Each row is a point on a landscape with many valleys, with its height.
A ball rolls from a point to the lowest of its 2 nearest points, and stops where none of them is lower. Distance is the straight distance between rows; heights are no part of it.
K882 (h 407): [-49  10  25  -2   5 -13  -7 -43  -9   4 -17 -36   4  27 -12  29 -12   0
 -17   8  41 -22   7 -71  27  12  -3  28  16  29 -16  13  26 -16 -15]
K777 (h 360): [  2 -35 -23   0 -42  19  41  12 -12 -49  42  25  17 -35  34 -14  -2 -51
 -16  35  16  23 -19  29 -16 -20 -27 -23 -18   7 -22 -20 -40  16 -13]
K232 (h 386): [ -7  11   0  25  21  18  18  -4  17 -11 -12 -32  18   1  22 -52  -2 -20
 -32 -18 -17  40   4   7  -2  -6  45  -3  31  -3  -1  19 -11   6  14]
K329 (h 453): [ 49   4  -6 -14 -28 -19 -26  36  67 -28   7  48   0 -43  40  -1 -11   2
  18   4 -42   3  -5  59   2  -4  20 -29 -18 -23  27  -6   2  70  -3]
K180 (h 475): [ 12  -8  -9  -4   0  17  15  37   0  -7  -9  16   4  -8 -25  24 -15  17
 -18  27   9 -63  -5 -31  17 -13   8  23 -12  -1 -35  -2  -3 -15 -17]
K717 (h 149): [-21 -22  29  -5 -28 -25 -28 -22 -12  32 -14 -14 -22  21 -37  23 -25  50
  33  -1  17 -23  41  -8  -6  11 -18  23 -27   6 -13  30  36 -48   5]
K434 (h 450): [-18   3  -1   5  -9 -38   9  12 -32  11 -17 -18 -20  12 -45  19   5  29
  27  -8   1  -5  -2 -40  20 -28 -11  22  -4   2 -23   0  18 -24 -23]
K662 (h 430): [ 38 -41  30 -12 -54  18 -18  -1  20 -23  -6  22 -41 -37  25 -20  14   9
   9   1 -27  -7   0  11  11  38 -23  12  20   5  30 -45  30 -12 -13]
K774 (h 221): [ 17 -23  -8  -6 -24  -5 -14   3 -16   5  -1  16 -30   4 -24  13 -12   6
   1   6   2 -27  -4  -8   3  22 -27  26 -17   6  -9 -25   6 -38   3]
K13 (h 317): [ 21  16 -18  17  34  26  10  -4 -11  29  20  16  34  12   1 -17   5  -4
 -27  -1 -27 -18 -42  -3  -9   6  47   7  14 -20   9  14   0 -41  19]
K237 (h 623): [-19  -8  -7 -10  12 -20   7  11 -15  21  -1 -21   3  -5 -13   6   3  -6
  18  15  31   6  22  22 -19 -28 -26 -18 -15   9   2   6 -17  31 -10]
K483 (h 349): [ 12   8 -28 -12 -13   3 -37 -37  -7  -3  29  16 -12  25  32  -7 -27 -17
  -2 -15 -20  12 -36  51 -34   3 -24 -18 -40 -12  34 -13  -5   3   1]
K990 (h 306): [ 41  -9  26 -15   1  19   9  28  19   5 -13  20 -16   2  17 -18   6  22
   1   8  12 -26  54 -10 -24  48  -1  24  22 -36  10  -7 -13 -32  30]
K347 (h 292): [ 29  12   1 -36   1  20   8 -50 -29 -11  -7 -18 -30   4   0 -18  25 -36
  -9  16  18  24 -13  10  -4  35   4   4 -31  10  36 -36 -22   8 -11]
K395 (h 304): [ 19   5  10  12  -9 -13  12  33 -10  -3  -4  -3 -19 -22 -14 -73  23 -12
  -3 -21 -21  -2 -34  14   6  22  38  11  37  14  -3  15   6  -2  22]
K308 (h 290): [-35  -7 -29  24 -23  32  17   0   2   3  23  12  25  27  17  14 -27 -13
   9 -14 -13  18  -4  38 -22 -30 -43 -23  -8 -37  -1 -12  -3 -33  -8]
K736 (h 305): [ 21 -22 -26  19 -39  10  23  36  23 -30  61  49  15 -18  17  -5 -31 -16
  -8   5 -37  -5   5  50 -11 -54 -32 -16   3 -22 -14 -14 -54   6 -16]
K851 (h 567): [-14  42  30 -19  -3 -17 -26   6   2  27   4   3  18  -9 -27  52  28  26
  -1   2 -29   8 -15 -19   4 -10   5  10 -17  -3  22 -23   2  13  17]
K36 (h 237): [-21 -28  -4  14  -8  33  27  33  32 -23 -35  -1  42 -12  37 -16 -34 -11
 -21   4   2 -10  56  -3   5 -30  11  15  16 -27 -28  13 -23 -11   3]
K417 (h 222): [ 14 -27 -15   3 -13  10  50 -24  26 -56  17   6  17   0  42 -41 -29 -65
  -8   1  14  20  21  39 -20   4   1 -34  -4  -7  -5  -5 -53 -15 -10]
K140 (h 268): [  5 -25 -37  25   0  29  26   4  31 -14  56  33  23   9  27  -7 -41 -24
 -16 -11 -23  29   3  19 -33 -56 -36 -31   7 -14 -19 -10 -28  20 -15]
K554 (h 333): [  8 -21 -15  -1 -37   5  25  19  15 -36  61  54   0 -27  28 -12   1 -21
   2  27 -41  24  -6  50 -26 -18 -14 -40 -10   4 -14 -14 -53  35 -26]
K305 (h 348): [ -4   4  38  -3 -19 -12 -20  15  41  -4 -30 -26   2 -31   3 -26  10  17
 -12   9 -14  -4   5  17  -2   7  37   7  28   5  13  38  19  45  33]
K994 (h 375): [-10 -25  -2  -7 -53 -13  38  16 -12 -42   6  -3   2 -13   8 -26  -8 -29
   0  19  38  12 -14  53 -24   5 -31 -10 -27  11  -3  -7 -41  32  -2]
K966 (h 293): [  6   5 -28   8  49  20  -7 -30 -21  39  14   9  15  25  12   3   2 -12
 -40 -22  -1  18 -34 -21 -17   2  20   2  36  -8  26  -8   4 -18  23]
K734 (h 330): [ 12  16 -11   3  24  -4  13  11   5 -36 -12   0  -7   2   5   4  13 -41
   0  28  13 -15  -5 -19  26   8  21 -38 -22  -3  -4   3 -17   6 -21]
K891 (h 227): [ 12 -38 -33  10  14  13  27 -19  36 -17  24 -12  26  16  29 -17 -49 -40
 -18 -35  13  35  15  32 -36 -37 -45 -37  12  -9 -23  15 -33  47 -10]
K378 (h 286): [ -2 -43  20  34 -13  40  49   3  -8 -20  10   4  15  11 -19 -15 -60  -9
 -18 -18  15 -30  54  -8  22  -4 -38  34  18 -16 -38   8 -14 -39  -3]
K449 (h 365): [ 32  -5 -23  20  26   8  -8  15 -14  11  21  18  -1   6 -46   3 -15  10
  -9 -28 -27   1  -6 -18  15 -35 -24  24  11  24  12 -22 -12 -18  -9]
K170 (h 278): [ -4  33   9  17  -2  10  15  34  12  18  18  11  -2 -17 -27 -48  44  15
 -17  -1 -26  14 -38  -1  18  -6  64 -11  46   9   9  15 -10   5  22]
K88 (h 190): [-26   6  28  21  10  35  62  45   3 -22 -12  16  30  24  13 -10 -23   3
 -14 -10  40 -22  31  -2  18  12  31  17  30  -5 -19  -8 -38 -28  11]
K224 (h 117): [ -2 -43   4  -5 -43 -24 -36 -27   8  -1 -13  -3 -34  10 -17  -6 -25  19
  32  -8  -5 -16  33  -1  -3  33 -26  30 -17 -10 -14  35  73 -41 -10]
K3 (h 517): [ 34  14  22  -1  -1 -19  -2   6 -15   7 -24  13 -48 -13 -42  29  22  22
  12 -13  21 -37 -26 -48  17  35  15  33   4  24  -3 -15  40  14   2]
K144 (h 579): [-19  13  16   0 -26   1 -47 -16   6   6   5  -1   9  -2   0  22 -14  -2
  -7 -13 -45  -4 -24   0  13  -3 -10   8 -24   4  22 -17  17  -1   5]
K424 (h 96): [-29  -3 -13  12  48  33  30  26 -15 -12  35  -1  50  29  36  11  12 -17
   4 -18  15  24   1  13   2 -48  12 -43   2  29 -25  29 -20  22  -6]
K269 (h 451): [ 55 -34  -8   2 -30  27 -12  -8   0 -37   1  26 -21 -16  11   8 -32  -9
   2   6 -26 -19   1 -21  27  21 -36   3  20  -5  14 -58  17 -22 -14]
K406 (h 133): [-34 -37  -5  21  29  52  41  28 -12 -22  29  19  41   5  13   4 -14 -17
  -5 -30  -5  -3  37   4  10 -52  -5 -18   8   7 -28  12 -19  -7 -21]
K204 (h 136): [  2 -20 -50   3  19  19  30 -23 -23 -16  28  -8   3  18  35 -19   6 -50
  -7  17  22  40  -5  21 -25 -16  -3 -50 -12   4 -11   0 -30   8 -20]
K431 (h 239): [-32 -30 -10  17 -38   1  57  30   2 -42 -19   3   0 -13  22 -43  -8 -27
   2  11  23  16   4   4  -4 -15   8  -9  17 -25 -52 -11   2 -36 -30]
K397 (h 256): [ -4  51  21   0   0 -19   9  14  -6   5  -7  12  -7 -23 -33 -22  51  25
   2  -6 -37   3 -14   8  28  14  52  -5   8  -1  17   1  16  15  17]
K936 (h 406): [-68  -9  34  -6 -21  -2  11 -15   1  12 -16 -25  14 -11  -5  33  -6   8
  20  45  25  19  45   1   2  -3 -44 -10   1   1  -9   9   5  -5 -18]
K923 (h 213): [-26 -13  -8  10   9  26  49  36   2 -38 -19  17  29   4  41 -43  -9 -11
 -13   9  16   7  34 -10  28 -10  36  10  28 -20 -47   6 -20 -30 -11]
K607 (h 421): [-48 -16  26  11 -17   0  19   6 -21  -5 -12 -17 -29   5 -18  10  16  -6
  14  20  25  29   4  -3   2  -8 -16 -10  27  15 -14  -3   6 -25 -20]
K441 (h 380): [ -5 -20   6   6 -25 -20 -22 -23   7  21 -24 -13 -21  22  -2  10 -39   7
  23 -40  35   0   5  22  -5  38 -48  41   6   5  21  -7  40 -14  17]
K865 (h 265): [  6 -50  -7  14  10  40  30  15   4   3  -9  -8  28  -8   5   6 -63 -20
 -18 -20  15 -20  45 -11  16 -42 -35  23  17 -26 -35   7  -7  -9  -3]
K291 (h 346): [-39   1  33  14 -26  10  16   3 -13 -15 -33 -19  15  23  17 -11 -31 -21
   0   7  68  -1   8   4 -12  50 -10  23  15   4 -23  29  -5 -15  20]
K624 (h 416): [ -4 -24  -2  -3 -36   6  22  -7  23  -8 -47 -46 -14  -1  32 -68  -9   6
  -4   2  17  19  30 -10 -24  24  -8  39   6 -17  -3  16   0  -9   1]
K957 (h 412): [-10  27   3  -3  61  -1   0 -10 -14  49  24  -2  29  30 -16   0   2  25
 -16  -5  -9  -3   7  10 -18 -31  23  -2   2  14   7  11 -43 -19  16]
K912 (h 494): [ 40  22 -46 -10  -6  -3 -15  -3  41 -24  41  21 -11 -18  45 -16  -3  -2
   5  12 -60  31  19   8 -16 -28  -7 -41 -24 -35  13 -21 -17  28 -17]
K228 (h 423): [ 18  13 -19  24   4 -27 -10  27  17   3  35  31 -10  10 -36  20  26  30
   8   8 -41 -35 -47 -20  45 -17  52 -19  -3   2  -3  -1  20 -12 -15]
K757 (h 642): [-53   1  50  -8   2 -39  -3  -9 -31  40 -25 -42  -3 -11 -19  15  34  18
   8  38  55  18  -2 -21  -7   6  12  -2  40  37 -27  29  17  13  -5]
K873 (h 353): [ -9  -5   0  -8 -25  -4  15 -17  -4 -20 -30 -19 -26   2  14 -30 -15 -32
  10  -5  47  21   1  32  -7  29 -21  -6   0  22  12  -1 -16  17 -11]
K280 (h 219): [  9 -16 -11 -15   3 -44 -10  -8 -32  37  20  23 -24  16 -28  46  -1  20
  31   8  26   3  -8  28  -6   0 -41   3 -17  23  16 -25  19 -11   5]
K802 (h 200): [-18  32   3   9  15  25   1  23  30  -9 -16   0  28 -19  29  12  34   6
 -21 -17 -26  23 -20 -27  35 -21  37 -20  32 -20   0  -1  -1  50  16]
K978 (h 332): [ 36  35 -53  18  24  -1 -14  31 -12  31  42  10  -2  19   8  -6   2  -7
   2 -35 -10   7 -54  14 -18 -28   8 -39   5  17 -24   7 -31  35   5]
K907 (h 395): [ -1 -13  25 -20 -22  -7 -34 -23 -17   9 -23 -12 -44  16   8   6  -2  17
  16 -17  38 -11  12  -7   6  63 -31  18  -1  17  17  -7  41 -16   5]
K969 (h 389): [ 51   1  15  -8  -2  -7 -49  -3   8  -3 -13  17 -17  -5 -18  -2  11  37
  26 -26 -25 -31 -10  -7   7  24  27  20 -27  20  26 -10  43 -20  -2]
K396 (h 388): [ 28   8 -32   4  13  17 -26 -30   2   2  11 -11   3   5  33  -7  12 -51
 -35  -4 -26  17 -40  13  -7  11   1 -42   3   3   0   1 -14  39   7]
K35 (h 591): [-25 -19  13 -11 -34 -25 -55 -37  17  12 -11 -22 -11  17   0   8 -18   0
   2 -12 -24   5 -18  24  -3  13  -9   6  -4  22  19  21  44   5  14]
K673 (h 208): [  4  38  57 -19 -10 -26 -27  -8  21   6 -16  15 -18 -33 -27  16  30  42
  17   0   0 -38   0 -19  23  19  53  13   8   3  -1  34  63   7  37]
K527 (h 279): [ 33  20 -50  -3  32 -30 -29   0 -25  28  37  18  -5  17 -39  43 -10  29
  19 -14 -23 -22 -45   1   6 -17  -4 -21 -25  22   3  -8   0   5  -9]
K25 (h 410): [ 28  -2  26 -13 -45   2 -32   9  16 -39 -26  18 -38 -28 -15  -8   5  13
  26 -28 -17   2 -28  12   9  31   4  10   7   7  26 -36  43  24  15]
K521 (h 59): [-60  -4 -12  13  45  26  15  32 -19 -10   5 -17  44  -2  25  32  17   7
   6  26  30  20  22  -1   0 -58  12 -28  -8  13 -33  33 -28  32 -19]
K66 (h 556): [  9  34 -11 -18  26 -32 -38 -12  13  33 -18  -7  18  -2 -17  54  29  34
  28   8 -27  27   6 -26   0 -12 -11 -15 -18 -12   8 -38  31   2  14]
K786 (h 508): [  7  22  47  -3   5  -7  -8  15  -7  -3 -22   6 -34 -12 -15  29  21   0
  -6   9  38 -30  -9 -16   7  50  17  16   5  22  11   4  16  19  17]
K138 (h 405): [ 37   5   0   8  -4 -23 -38  17   4 -12  12  14 -23  -2 -35  -6 -12  19
   7  -2 -36 -42 -23 -14  40  19  40  20   2   6   0   2  30 -31   3]
K285 (h 431): [ 24  -7  22 -10 -42  -1 -10  26  38 -39 -14  34  -8 -38  25 -10  21  13
  24   4 -24  -5 -16  51  -8  30  22  -5 -20 -12  30 -11  26  38  17]
K442 (h 411): [ 11 -19  47   1 -36   4   1   3  24 -25 -15  15 -36  18   4  -3  -4  -1
  23 -15  36 -18  36   1  -3  74 -37   4   3  11  -2  -2  29 -16  10]
K230 (h 424): [-12  41  16 -14  47 -19  -1 -26 -23  41  -5 -21  21  14 -37  28  12  37
  10   5   6   6  16 -15   3 -12  10  10 -30  31  10  -1 -19  -3  -2]
K931 (h 473): [ 21   4 -20  -3 -30  -6  -9  34  59 -44  12  23  -2 -42  35  -7 -10 -12
  27  18 -38  -1  11  19  11 -25  15 -19 -36 -30   3  -4 -15  42 -24]
K293 (h 387): [-44  12  38   6 -19  12   4  -6  31   8 -18 -10  26   1  -1  28  -3  14
   9  21 -14  28  13  15 -11  -5 -27  17  15  -9  15  -5  -1   5  13]
K720 (h 314): [ 21 -28 -16 -23 -13   9   6  -7 -14 -40 -25 -13 -15 -12  24   2 -10 -36
   5  37  35 -36  -7  -3  12  54 -20   2 -15 -15 -19 -17  -2  -2 -28]
K470 (h 374): [ -4  48 -17  -7  -4   2 -13 -46 -14  -1   8 -18  -6  22  12 -21  -2  -8
   8 -13 -18  33 -14  21 -25  -3   2   2 -33 -10  37 -16 -25  15  10]
K326 (h 530): [-11  17  10   3  18  -8 -22 -11  23  18  28  -5   4  -7   3  25  13  -6
 -11   8 -48  30  16  11  -2 -17  -4 -40   3  -7   7  19 -19  47 -11]
K927 (h 328): [-16 -24  39  -1 -23  31  11 -21   9   9 -20 -33   1  17  18  -6 -31  -2
 -23   0  59 -13  49   1 -17  49 -22  30  12  -5 -14  25  -9  11  25]
K14 (h 535): [ 16   1   5 -10  -4 -40 -37   4   4  -3 -39 -24 -29  -9 -32  14   9  30
  39 -32  -1  -7  12  -5   9  -7 -30  15 -13  18  15 -18  50  14   9]
K663 (h 174): [-27  10  58  -6  -9 -21 -17 -18   4  42   6 -18  -8  13 -46  24  10  51
  14  24  -8 -22  44 -33   2  13   8  29 -18   6   0  29  26 -46  13]
K564 (h 257): [ -1 -20 -23   9 -32  17  28 -29   7 -29  20  25  23   5  31 -29 -42 -37
   4   0  -7  14   8  43 -37 -14 -38 -16  -8 -29   8 -29 -37 -23   1]
K72 (h 603): [-18 -29 -32  -4 -16 -26 -43 -23  11  11  -7 -19 -11  19  -2   7 -17 -21
 -11  -5 -18  12 -28  30 -10  -9 -34  -2 -29  12 -10  27  17  36 -15]
K877 (h 327): [ 17  -3  38  -4  15 -18   9   7   5  16 -22 -10 -22 -13 -12 -39  14  13
 -12   1  -5   2  11  20 -10  39  36   3  33  16   7  37  10  16  41]
K776 (h 462): [-12   9   8  13 -20 -24   5  21  -6  -4 -18   1 -22   3 -20  14 -10  20
  -1  12  27 -38 -28 -55  12  -3  11  20   8  -9 -35  -2  23 -22  -9]
K895 (h 247): [  1 -15   3 -35 -19 -27 -41 -15 -33  -3   1   5 -45  -4  -5  34  14   3
  46  17  35  -6  -8  31   6   6 -45   1 -43  31  41 -19  29  18  -4]
K168 (h 249): [ 19   7 -39 -25  -1 -33 -33 -16 -34  34  31  32 -16  10 -32  28  28  30
  22   3 -19   3 -31  21 -14  -5  -8 -11 -30  21  28 -28  20   4  13]
K920 (h 340): [ 43  37  -3   9  24  22  -7   7   7   6  22  33   4 -13  -5 -17   6   1
 -35 -13 -48 -10 -33   5  23  31  47   3  12 -12  42   5 -16 -17  15]
K106 (h 165): [-41   5  12   6  18  27  22  35  14  -5  -1  13  38 -11  33  13  21  -8
 -23  27   3  19   8 -16  13 -21  43 -24  48 -30 -12  16 -11   8   7]
K251 (h 373): [ 56  22   3 -21  21  -4 -19 -41 -11  17  12  19 -17   3 -41  15  25  45
   9 -16 -36 -28 -28 -10   8  44  36  40 -45  20  53 -14  33 -31   6]
K841 (h 402): [-29   2  16   9 -16   3   1 -15  15   0 -42 -43  14  -8  13 -61 -17  -8
  -9  -9  -9  26   5 -10 -20   5  25  24  19  -4   1  21  -9   9  11]
K797 (h 280): [ 38  12  15   0  15   1 -10   0  27 -13  -1  29 -16   3   9 -30 -15   6
  16  -7 -25  -9  33  22 -25  40  -2  15   8 -24  35 -10   0 -35  28]
K968 (h 291): [ 36 -36 -25 -19 -18   6  39   5  -3 -40  -1  23 -15 -26  13 -19 -17 -20
  29  29  36 -37  21 -10  12  29 -22  -2  -7 -34 -37 -37 -18 -44 -28]
K989 (h 164): [ -5 -12  22  14  12  32  53  48  -8 -23  27  29  12   4   5 -14 -23 -15
  -6   2   1 -22  47  15  11 -36  14  10  20  -1 -16  -3 -52 -22  -5]
K197 (h 358): [ 37  34 -15  -8  31  13 -20 -28  -7  14  21  21  -4   2 -15   5   7  11
 -13 -24 -29 -24 -33 -12   1  28  36  27 -16  12  45 -21  -7  -6   6]
K99 (h 362): [ 44  37 -29   3  13  22  -5 -18   4 -12  24  16   3  -8   5 -31  17 -30
 -26 -15 -35   5 -52  16  26  13  33 -34   6   0  21 -19 -11  12   2]
K184 (h 232): [ 11   9 -25   5  34  42  -6  13  12   5  -1  -2  25 -16  37  -3  24 -13
 -18 -11 -33  31 -23 -36   2 -36   3 -23  37 -20  -9 -19 -14  31   2]
K592 (h 363): [-36  -4   9  14 -16  -8   1   5 -18   4 -31  -8 -18  26   1  -6 -40 -10
   1 -27  51 -19 -12   4   7  22 -28  31  15  10 -12   3  14 -21  17]
K234 (h 368): [-41  26  42  -8 -22 -11 -27   8  30   3 -44 -15   4 -30  -9   2  15  18
  -7  29  -7  17  15  -9  -4 -14   5   6  -2 -11   4  24   9  38  11]
K661 (h 633): [-44  15   6  -4  26 -37   3   2 -17  25 -11 -39  31 -21 -16  32  29  16
  28  39  42  23  11   8 -15 -19   3 -33  14  31 -18  33   2  29  -8]
K173 (h 176): [-40  -8 -32  -6  23  22  39 -14 -40 -21  30 -16  22  14  26  17  17 -52
 -27  18  45  26 -18  21 -13 -19   1 -28 -30  35 -23  20 -32  26  -8]
K389 (h 234): [ 25  30  25  -6  14 -22 -34   1  11   7  -4   6  -9 -32 -11  -9  25  29
  14 -21 -44 -12 -14  -2  30  10  58 -16  13  -4  23  27  40  26  33]
K578 (h 311): [  7   2  -4 -25  34  12  26 -28 -14 -19 -14 -22  -4  -4   6 -27  27 -46
  -2  34  17  17   9  -2  -4  29  22 -17  -9  12  11   7 -37  15 -13]
K541 (h 392): [  6  19 -43  11   1   0 -27 -25   3  25  42  -5 -17   6  25 -14   9 -19
 -28 -26 -18  21 -62  32 -34   8  -2 -53  17 -11  11  38  -8  44  27]
K165 (h 434): [-18  29  13  15  30 -15 -10   1 -10  30 -17 -44  29   2 -15 -19   7  25
   1 -21 -18  11   7 -21  21 -14  19  28  -5  19  -2  12  -9   8   1]
K913 (h 432): [  3 -13 -23  -2 -10  17  39 -17  -5 -13 -29 -37   1   5  25 -49 -21 -14
  -8  -6   8  26  20 -17   1 -13  -5   8  -5 -28  -6 -15 -17 -32 -19]
K383 (h 525): [ 18 -11  17 -22   3 -25 -22 -18  -3   5 -32 -14 -49 -10 -26  -2  44  32
  24   3  14 -17  11 -54  16  23 -15  43 -15  20   7 -11  43   7  -8]
K570 (h 436): [-28 -13 -16  10   3  -9  25  18 -23   1 -12 -13  -5  16 -20  -8  14   6
  15 -21   9  41   4 -24   2 -48 -29  -3  14  17 -26 -15  21 -20 -22]
K166 (h 513): [  5  25 -13   7  10   9 -17 -15  42  -1  36  11   1  11  28  11 -12   1
  -6 -14 -38  35  19   5 -22 -48 -40 -36 -16 -36  14 -13 -24  37  -5]
K341 (h 369): [ 16   7  -9  28  17  13  19  -1   3 -12  12   5   9  -4  33 -51 -18 -24
 -20 -19 -24  21  -3  13 -23  -1  18   0  26 -15   7 -19 -25 -16   0]
K791 (h 93): [-27  14 -19  -1  66  28  16   6  -3  -8  -3 -19  56 -19  33  37  25   3
  17  33  17  27  43 -16 -10 -53   8 -19   1 -29 -10  16 -26  29 -19]
K766 (h 189): [  3 -41 -17 -19 -18  -7 -36 -16 -29  27   6   6 -19  17 -29  54 -20  34
   7   0   9 -13   2  11   9  -2 -53  31 -11   6  10 -15  35 -24   2]
K857 (h 266): [ 19 -32   6   0 -26  -7  31  23  10 -37 -18  13 -22  -3  10 -47  -6 -14
   4   9   6 -20  24 -12   9  24   6  -1  17 -17 -31 -18 -12 -39 -18]
K803 (h 428): [  9  -3  30  -3 -31 -11   1  25  22 -46 -24   2 -34   2  17 -11   0  -6
  40   4   5 -17  12  25   0  42  -1 -13  11 -23  21  -8  32 -16  -3]
K432 (h 267): [ 10  10  -9  -2  38  25 -15 -26  10  22   3  -6  24   4   3  35   9  -6
 -37 -13 -34  10 -21 -54   0 -12   8  -9  26 -26  17 -17   2 -12   4]
K83 (h 396): [-42  37  36  -7 -18   7  -4 -29  -9   0 -18 -31 -16   4   3   2  28   9
   3  17  29  -5   2 -53  24  38  22  25  10  -4  -4   7  20 -16  -7]
K476 (h 269): [ 14   3  -5 -30   1 -10 -16 -39 -22 -25  -9  -7 -44   2  -8  19  23 -12
  22  15  20  -8 -15  19   9  45  -9  -8 -31  22  33 -22  18  12 -18]
K114 (h 307): [ 29  17 -63  27  18 -29 -10  22 -19  15  20  13   4  28 -22   3 -14   6
  24 -30   1 -11 -44   3   3 -20 -13 -21  -4  -3  -4   7 -18  10 -14]
K53 (h 206): [-45 -17 -10  -5  30  23  15 -17 -30   8   0 -29  32   9  29  18  27 -31
 -46  22  46  26 -22  -8  -9 -22  10 -21  16  30 -14  19  -6  34   3]
K837 (h 130): [-12   0  -9  -9  27  32  30  32  12 -28 -14   0  37 -25  37  13  39 -14
   5  45  33  19  23 -17  -3 -28  26 -26   5 -34   1  -4 -19  10  -5]
K130 (h 488): [  8  -1  33   2  10  26  34  32 -14   3  -4  15   6 -12 -28   3  35  14
 -54  24  13 -43  -6 -43   4  -5  42  39   6  19 -25   5  -6   0  -9]
K537 (h 343): [ 13  -5 -15  33  12  22 -13  27  11   0  14  19  15   9  -5 -12 -16  -4
 -24 -13 -31   0 -16  -5   3 -21   2  -2  18  -9   5  -3 -12 -35   1]
K996 (h 418): [-42  10   3   1 -15  -7  16 -12 -23   1 -21 -16  14  13 -23  66 -27   0
   2   1  49 -31   3 -52  48 -11 -26   6  15  -7 -30  -5  22 -17 -21]
K472 (h 367): [-20   7   9 -21 -15 -21 -12 -14 -26  28  -1   2   1   3 -13  34  30  27
  -3  50   4 -38 -13  -7  -4   5   0  10 -42  -9   9   5  18 -13 -10]
K141 (h 347): [-27  34  14  -2  37   5   3  -1  19 -22 -12 -17  24   5   4  18   9 -12
   1  24  -7  -6  13 -28  43 -13  43 -22  -5 -19  -6  22 -32   7 -27]
K555 (h 382): [-26  17  22 -21   5  -5   7 -16  -8  22 -14  -7   5  -4 -17   8  28  20
 -10  39 -16 -10  -6 -39   4  -2  32   9  -8 -11  -3  12  10 -25 -15]
K54 (h 446): [-16   7  10  23  22 -33   1  20  -1  47 -20 -16  32  11 -39  12 -11  38
   8 -30  11  -5  14 -47  11 -30  11  22   8   9 -29  -7   8 -27  -3]
K461 (h 344): [-23   7 -13 -27 -15 -27 -23  -2 -20  38  -5  10   8   2  -1  30  -4   8
   7  10 -11  -7  -9  24 -38 -20 -22  13 -53 -26  -5  10  11 -13  18]
K354 (h 180): [  8 -40 -35  12  16  10  42 -24  35 -39  14 -14  22   3  48 -36 -10 -55
  -9   1  14  55   0  12 -22  -7 -11 -51  12   2 -11  -1 -18  22 -25]
K965 (h 364): [ 25  21 -37  14   2 -12 -16   9  10  35  37   8   6  22   7   8  -6   6
 -10 -47 -38  27 -48  22 -36 -15 -21 -28  13  -5  12  15 -11  27  30]
K542 (h 319): [-13  -8 -31   1 -34  -2 -16  -8  -4  23  17   1  -1  11  -2  -1 -28   3
   8  -9 -11  11  -7  52 -35 -29 -36  -2 -35 -30  11   8  -4  -7  17]
K854 (h 613): [ -6 -23 -28 -17  -6 -29 -21 -23 -27  14   1 -16 -27   5 -19   7 -14 -16
  -4  23   7 -10  -3  21  -3 -22 -20  -4 -43  32   3  13  -7  30 -24]
K226 (h 251): [ 27  -8   1  -2  11  -1  -8  -2  -7  22  -2   4 -15   8  -8 -12  -6  -1
 -15 -18   0   0   5   5 -26  16 -28  26   6   3  22 -14  -1 -15  30]
K903 (h 308): [ -6 -38  27   9 -37  17  19  15   9   4 -10  -2 -13   6  -5 -13 -46  -6
  -7 -33  30 -27  59   3  -4  33 -54  39  10 -14 -23   9  -6 -19  19]
K651 (h 381): [ 22  -6  -6  14  50  16   6  21 -34  37  35  -3  18  15 -57   7 -15  29
 -20 -30  -1 -21  15 -20   3 -38   2  42   2  29  -6   3 -11 -25  -8]
K287 (h 498): [  4   7  43  -8  16  23   9  -3 -14  15  -3  -3   3 -25 -21  14  26  -1
 -36  21  29 -40  -3 -20  16  31  35  18   8  16  -5  11 -11  37  23]
K421 (h 439): [ 19  39 -18  16  38 -37  -9  11  -3  24  20  19   0   5 -40  12  47  29
  12 -15 -30  -1 -50 -19  15  -4  29 -17   4  -4   4  -6  21 -18   3]
K967 (h 334): [ 24 -20 -16 -11  -7  -2   4 -13  -8 -34 -37 -16 -35  13  19 -27 -12 -35
  16  -4  49   0  27  -3   4  56 -33  18   1   6   1  -9   2 -23 -13]
K943 (h 545): [ 11  11 -26 -16   7 -47 -49 -13  -9  40 -25 -12   7   3 -18  34   9  22
  17 -21 -18   9  -1 -15   3 -28 -21  15 -27  12  12 -18  24  28   3]
K490 (h 182): [-13  24  69 -17  -6 -44 -43 -13   9  38 -17  -6  17 -20 -12  40  10  54
  18   8  -9 -24  29 -18   8  31  29  31   2  20  -5  32  39 -22  21]
K227 (h 397): [ -8 -14 -11  19  48   8  12  10 -34  39  58  -4  19  27 -24 -11   1   0
 -23 -22 -11   3   1   7 -13 -45   7   2  14  35  -3  20 -27 -22  -8]

For each start below, name the point where the ball stops.
K570: K224
K291: K521
K994: K521
K541: K766
K13: K521
K54: K537
K757: K224
K170: K224
